A landscape with many valleys, sampled at points; each row gives a point and its height.
A ball rolls from a point to the lowest of its 5 nearest points, and stops where none of them is lower. Distance is the straight distance between rows; heights are no part of it.
Busa: [105 104 180 108 151 143 155  97]  (h 335)
Nizaz: [ 84 133 139 158 120 206 132 122]  (h 526)
Mor: [154 148  99 160  89 127  96 142]  (h 269)
dizu: [190 168 103 159 117 117 124 128]  (h 243)
Lod: [122 103 134  74 128  73 123 134]  (h 434)
Big: [112 140 124 123  94 117 105 155]  (h 565)
neriz: [100  92 119  73 136  80 121 165]  (h 480)
rir: [ 87 127 107 113 104 117 102 184]  (h 518)
met: [132  99 129  52 129  57 128 119]  (h 421)
Roni: [ 98 128 143 117 117 126 126 144]  (h 581)
bani: [113 131 152 135 116 146 132 125]  (h 423)
Dak: [160 153 125 163 111 146 122 117]  (h 244)
Tigob: [ 70  90 131 122 177 148 157 156]  (h 395)
Besog: [ 87 125 124 115 110 136 112 164]  (h 648)
sano: [193 160 127 128 117  71 131 132]  (h 205)
buv: [185 170 111 171 134 137 136 114]  (h 566)
Gita: [186 152 171 144 154 124 167  81]  (h 278)
noten: [168 160  89 177 109 147 100 128]  (h 486)
lig: [184 146 157 139 131 104 143 105]  (h 365)
fopug: [122 136  75 159  83 150  70 150]  (h 353)
luvak: [ 78 107 129 120 156 142 145 166]  (h 487)
zalur: [205 172 129 149 144  96 153 119]  (h 300)
satu: [136 138 107 184 119 216 102 102]  (h 898)
ziv: [172 162 103 166 108 126 114 126]  (h 345)
Domun: [152 134 136 117  94  83 114 146]  (h 285)
Begir: [ 84  82 135  97 175 126 158 141]  (h 367)
Rubod: [ 88  90 122  84 157  92 134 150]  (h 459)
sinut: [ 97  99 144  89 152 112 145 132]  (h 379)
laref: [111  91 159  78 153 115 157  93]  (h 346)
sud: [151 147 146 161 122 146 132 103]  (h 390)
Fibel: [141 127 155 117 115 106 132 119]  (h 344)
pota: [168 133 148 110 112  78 124 117]  (h 251)
dor: [167 144  65 166  89 136  69 143]  (h 318)
guke: [ 72 108 153 120 169 166 156 136]  (h 406)
Nofoz: [147 137  81 165  95 170  76 126]  (h 460)
vusif: [123 121 167 115 125 135 136 110]  (h 298)
Fedus: [ 89  80 146  84 188 130 170  99]  (h 362)
tum: [111 143 149 157 117 180 130 108]  (h 372)
vit: [105  89 138  69 163 100 148  96]  (h 358)
zop: [ 83  84  97 117 161  91 133 202]  (h 863)
bod: [144 139 142 137 104 113 122 127]  (h 376)
babev: [145 154 119 171 105 172 116 111]  (h 710)
Sal: [119 141 104 170 105 191  96 116]  (h 755)
veva: [ 98  86 144  69 180 116 171  60]  (h 370)
raz: [ 90  82 139  78 172 111 157 115]  (h 357)
Nudip: [112  87  97  43 149  48 132 117]  (h 469)
kupiv: [ 74  95  99 133 159 118 137 207]  (h 811)
piva: [192 177 141 163 161 141 166  93]  (h 479)
bor: [104 130 150 138 122 167 131 125]  (h 384)
banuz: [192 174  82 152 106  96 107 148]  (h 197)
Lovu: [149 142 172 152 130 147 150  95]  (h 124)
vebi: [173 159 114 149 100 101 113 134]  (h 217)
mal: [108 117 146  99 118 107 122 138]  (h 466)
Mevik: [ 67 109 115 137 150 144 138 183]  (h 626)
Fadu: [123  96 135  66 137  72 133 110]  (h 403)
mifi: [161 146  84 175 112 166  95 121]  (h 637)
fep: [200 180 100 147 124  96 128 140]  (h 179)
pevas: [163 148 106 185 123 179 115  97]  (h 870)
kopom: [ 75 122 133 133 140 167 136 156]  (h 259)
roted: [ 94 133 125 139 110 163 114 146]  (h 702)
fabiz: [124 146 112 148  98 151 108 136]  (h 567)
Vuzub: [121 141 136 150 102 153 117 131]  (h 267)
vad: [128 140 162 151 120 165 137 100]  (h 235)
Sego: [123  94 144  66 146  84 147  91]  (h 373)
desa: [106 116 129  92 118  90 116 166]  (h 478)
zunak: [155 125 174 117 134 114 150  87]  (h 231)
dutob: [104 143 125 156 111 184 113 127]  (h 617)

For each start below, name the point where the ball stops.
mal | Lovu
satu | Vuzub
bani | Lovu
buv | fep
dor | fep
bod | fep
fopug | fep
kupiv | kopom

Two balls start at each pair of points below. Name the first point that both come to, or write never.
ziv / Sal | vebi
pota / Domun | fep
tum / Roni | vad
